Each row is a point on a tangle of strands that fork, close into loops and nearly touch. The rows are in no order.
In the rows, 100 means zero.
Points whose rows are less than 82.5 apart are linked; no others are. Some points are linked to none.
lebab: [ 97  80 106  90 108 115  67 129 113 105  64 108  88 101  82  81  90 101
  65 132 129  81 113 108]
Kor: [ 98 103  97 108  63 107 153 105  95  97  83  83  98  98  94  64  55  97
 119 117  92 115 104 115]
fetem: [ 85  95  67  82  95 134  98  97 112 121 113 112  83 117  86  97  82  50
 108 101  96 138  96 133]
fetak: [130 109 123 124 115  97  56  94 103  88  96  66  94 100 121 141 136 135
 108  57 100 111  81  85]
zavin: [100  72  64  66 138  86 100 110  87  89 131 121 106  56  86 117 147  59
  82  84  70 109 108 100]
mus: [ 92  96  93 123 106 147 118  75  99 124  59  80 102 135 109  65  66 116
 155  94  99 176  74 152]
bope: [107 127 109 147  98 112 120  97 102  95 107  60  67 100 125  86 115 137
 110  97 109 138  87 134]
Vule: [105  48  57  69 107 120  97 118  93  74  79 106  86 104  80  81  69  73
  97  88 123 121 105 144]
Lop: [ 98 101  93 125 107 141  76  91 109 110  66  85  92 129  96  88  75 123
  88 140 114 139  94 139]
Riguv: [ 95 141  97 107 107  60 119  74  73  88 132  88 109 132 120 152  99 149
  99 138  94 110 105  94]
bude: [102 129 117 131  92 140  85  99 123 111 104  74  67  95 116 103 130 112
 110  83 104 127  81 122]
dogu: [114  69  80  87 111  45  96  91 111  92  92  98 127 100  85  93  69 104
  86 105 108  87 116 110]
kode: [125 112 105 129  86  77 104  93  66  48 107  78  79 124 137 133 103 157
 106  98 121  89  96 110]
vizum: [ 84 114 133  85  93  83  97 124  55  77  77 101  90  61  99 127 145 110
  82 103  81  53  85  35]
piri: [102  64  60  80 123  70 103 126 106  74 120 108 113  56  74  90 130  60
  73  71  93  83 111 120]
Zibep: [112 110  93  96 105  32 111  70  68  72 124  98 124 129 113 169  98 129
 100 103  91  90 112  82]
pimor: [100  90  75 103  87 104 147  92  85 102  86  88  97  92  86  58  64  94
  82 138  90 142 121 131]
pepa: [101 101  88  86  93  32  95  99 111  80  84  98 117 123  84 121  75 111
  97 122 105  54 106  92]
zigif: [102  61  79  85  97  73 110 136 106  73  80 104 111  69  85  51  97  89
  77 100 110  45 120 106]
Lam: [107 125 101 129 106  79 107  74  76  77 119  74  97 134 140 128  96 166
 109 136 122 118 102 119]
dokam: [114  86  92 102 138  83 101  60  89 109 148  89  95  92 103 131 118 102
  79  99  87 160 116 119]
sokaz: [ 85 140 126 131  87 166  79  88 136 129  90 110 113 129 101  97  85 105
 123 110 117 108  76 102]
sazuz: [ 98 111 134  95  96 107  69 112  95  97  87 112 102 110 102 111  98 120
  87 121 112  69 107  62]
medib: [125  65  95 100  81  94 102 111  81  62  74  93  95  92 100  85  64 119
  86 102 130  94 116 115]
Vil: [ 76  98  98  68 112 123  89  93 124 146 123 132 110 107  94 110 110  59
 112  88  86 109  98  82]
zin: [124  92 100 139 111  89 102  68  97 103 115  71  98 137 119  89  90 150
 149  58 108 135  77 123]
goguz: [113 113 107 141 127 113  78  66 126 117  93  64 109 145 115  81  99 154
 157  71 129 129  63 130]
tesi: [ 80 112 118  89  85 100 109 108 108 128 104 121 114  81 101  80 112  74
 104 106  91  61 107  73]
navon: [123  70  67  92 105  37 122  92  94  78 120 112 143  80 100  94  95  87
  86  93  96  69 125  97]
Darad: [133  82  90 113 114  41 125  69  64  70 127  94 116 105 111 128  77 125
  85 100 102 108 124 100]
veta: [ 69 148 112  93  78  79 130  97 105 132 112 123 126 107  95  94  94  86
 107 141  80  75 102  63]
Vas: [105 100  78 109  99 111 115 121 114  86 110  75  56  80  77  88 107  71
  88  78  96 130  96 140]
gat: [ 88 121  95  88  81  57 137  92  81  99 127 108 116  90 113 110 102  96
  99 131  76  72 117  72]
pefa: [ 85  95 117  94  83 162  70 121 125 113  86 128  63 106  83 103 104  62
 108  79 122  96  84 108]
Fuzed: [129  91  90 119 115  73 109 114  71  56 114  75  83  74 105 114 111 120
  60  90 106 111 119 107]
leb: [ 92  95  96 108  78 170  94 109 116 116  93 116  67 112  91  91  83  78
 117  99 113 130  82 133]
nuna: [ 90 155 122 114  92  86 102  71  95  92 123  83 121 121 132 146 118 138
 131  87  78 108  75  70]
Seneb: [ 98 115  95 103  65  80 122 113 103  95  77  87 100 111  76  77  67 107
  94 142 101  93 102 113]
Nafu: [132  99  97 126  87  73 112 108  71  51  92  75  78 100 108 104  78 135
  79 107 119  97 106 113]
sigam: [100  91  87 120 104 121 120  93  83 100  63  67  89 115  92  68  57 123
  99 132 104 152 102 147]
vebo: [112  96 106  90  87  90 109 114 116 100 105 106 112  84 100  90 106  73
 111  64  93  65  99  80]
sepid: [115 110 115 106 109  94  90 116  88  77 100  92  73  66  97 120 133 116
  66 104  89 111 113  89]
Natu: [112 105 116  95 112 114  67 133 116  94  93  93  65  86  83 115 130  91
  77  82 100 108  99  96]
goz: [113  56  79  80  82 122 123 106  89  76  53 105 104  93  97  64  54 101
 108  98 113 111 119 129]
susu: [111 124 121 112  69  93 116  88  82  87 124  93 111 109 134 144 104 115
 126  72  91  85  88  62]
Ris: [ 96  66  76  87 125  59  95 136  94  78 104 107 128  53  86  77 139  86
  79  83  92  41 111  92]
mer: [109  68  65  84 118 122  84  97  98  92 108 103  66 121  86 104  79  70
 104  88 120 155  92 147]
bigam: [ 58 104 116  86 121 108  85 138  96 132  72 128  91  77  84  69 136  68
  77 129 105  52 104  79]
Tuge: [ 53  79 102  62 131 112  79 131  95 128  86 130  87  65  82  83 156  55
  95  91  91  64 102  75]
Pagu: [108  86  88  85 139  71 101  94  99 100 133 100 103  64  79 121 123  81
  58 107  76 130 118 115]
Kas: [114  86  97 113 125  97  86  66 110 110 118  89 103 120 109 108  83 123
 110  76 108 135  97 115]
Zuze: [ 87 113 121 111  96 159  70  89 118 135  85 131 112 130  97 100  83  96
  86 136 120 100  94  93]
buso: [ 94 114  98 129 115 119 107  58 107 119  82  65 125 150 110  65  77 146
 164  94 110 151  65 140]
dib: [108 133 126 128  52 129 125  98 111  95 100  87  92 107 112  89  81 114
 131  87 111  96  90 102]
zetu: [130 111 102 114 100  43  84  92 105  86  93  81 122 120 102 142  97 104
 116  65  94  72  90  76]
nife: [105 100 108 108  90 144  89  81 137 119  84 106 114 128 101  89  62 105
 134  77 120 117  85 108]
gimu: [117  81  78 113 104 118 134 102  86  83 126  87  60  92 105  92 101  92
 101  57  99 151 105 145]
zun: [105  82 100  83 102 139  88  96 109 124 100 139 113 115 111  93  79  91
  86 118 120  91 113  83]
koge: [ 88  83  83  84  79  89 118 139 119  86  62  87 103  76  66  38  88  71
  98 109  96  69 109 123]
vugof: [ 94 120 139  90  71 109 114 107  63  88 103 118  99  78 122 124 119 110
 102 101  93  61  96  35]
Pipop: [ 88 145 123 109  75  88 100 106  98  92  91  98  95 118  99 121  89 117
 104 131  96  70  95  77]
kalu: [128  88  99 101  94  76  70  95 132  91  90  88 108 120  94 109  75 103
 113  61 112  82  91  95]
mas: [ 78 106  89  90  84  53 142 113  84  95 114 119 124  84 108  63 104  89
  94 126  91  37 122  85]
zafu: [118 117 129 103  95  75  71 101 112  92  93  79 108  94 102 138 125 109
 108  60  79  86  82  62]
dok: [111  75  81  90  78 108 116 102 129 108 103 103 115 101  95  74  77  69
 127  50  96  87  99 109]
tanom: [100  91 108  79 113  66  94 128  58  67  87 111 110  59  93 118 132 114
  60 116  90  46 113  54]
ner: [110 124 116 131  87 116 106  89  91  93 112  88  88 107 130 107 103 142
  96 126 107 126 101 110]
Zaf: [ 80  72  77  70 107 135  93 109 101 118  95 139  98 102  98  80  89  61
  81 139 112  91 119 110]
vos: [ 66 125 130 108 101 133  99 127 111 139  75 116  82  94  70  81 118  70
  74 139  98  86  96  90]
Lem: [ 59 104  88  77 102 103 124 113 102 138 119 132 106  74  92  57 124  50
  86 119  76  75 116 104]
podid: [117 106 109 116 131  77  91  57  84 100 136  81 111 108 118 142 112 130
  97  93  94 134 109  94]
sos: [ 81 150 127 101 104 126  88  70 104 124 122  99 122 108 120 134 115 122
 127 107  73 119  79  53]
Zedef: [101  89  93 105 103 136  71 111 108  97  81  97  69 109  83  94  93  86
  64 132 118 120 106 131]
Lup: [ 67  75 103  59 109 125  80 117 110 124 107 146 104  86  99  86 125  43
 111  76  93  70  96  85]
buvu: [ 67  94 101  60 125 100  84  91 101 151 106 122 113  83  90 113 126  70
  84 122  71 112  95  62]
rolag: [103 109 124  96  79 117 107  85  81 108 118 128 127  93 135 129 108 103
 119  76  89  81  98  35]
Bukeg: [ 98 116 138 101  89 142  82 128 125 107  87 108  70  80  87 108 130  75
 102  66 102  89  82  84]
zilu: [ 79 138 118 114  75 108 107 112 117 113  77  97  89 102  75  81  86  89
  86 147  96  77  96  96]
kinoz: [ 65  69  61  63 122 104 100 111  99 117 113 140 103  83  85  68 123  50
  80 129  89  84 118 124]
devu: [ 98  89  94  81 111  47 115  92  76  97 125 124 138  70 114 116 114  92
  75 119  79  66 126  71]
lusig: [102 126  97 105 102  67 122  83 124 127 137  85 112  99  95 110  97  87
 106  90  67 117 105  87]
Nefu: [125  83  86 116  95 100 122  86  95  92 122  91  96 102 112  98  83 104
 103  64  98 121 110 115]
zef: [134  83 106 140 118  98 104  68  71  86  99  74  97 144 139  83 106 185
 146  90 129 131  72 134]
Kogud: [100  57  69  64  96 133  77 122 107  87  96 128  81  99  92  83  93  48
 105  78 118  99  95 122]
pifit: [ 87 150 114 112 106  92  97  87 113 128 123  84 103  98  96 122 112 107
  96 115  74 128  94  79]
rofat: [ 89  82 117  73 120  94  71 117  79  97  83 128 105  81  99 110 119 103
  57 130 107  62 121  53]
kag: [ 97 104 106  94  78  55  98 113 122  93  79  97 117 102  77  90  91  87
 107  94 100  42  94  81]
Voki: [105 113 125 103 115 141  54  91 122 115 101  89  85 101 113 135 138 121
 108  69  98 136  78  89]
Pesod: [101  77  85  82  84 133 106  95 132 115  76  98 101 118  88  78  59  76
 150  56 105 130  87 126]

How many points has the smallest loop of links through each point below? Write - if it is on no loop.
kag | 9
Zuze | 11
sepid | 12
Pipop | -
bude | -

A piece is all that can be reached along the links. How many separate loops has the piece of each point below (a circle has one, a figure eight two, a Y none), and how many tips (points with one link)?
Seneb | loops 0, tips 3
podid | loops 0, tips 4
kag | loops 2, tips 1
Nafu | loops 1, tips 3

A tip is a point with one link. Name the tips that can be reached along the links from each point below, in the order of the rows.
sigam | lebab, buvu, lusig
bope | Darad, kalu, Kogud
Pagu | mus, Vas, koge, zef
veta | mas
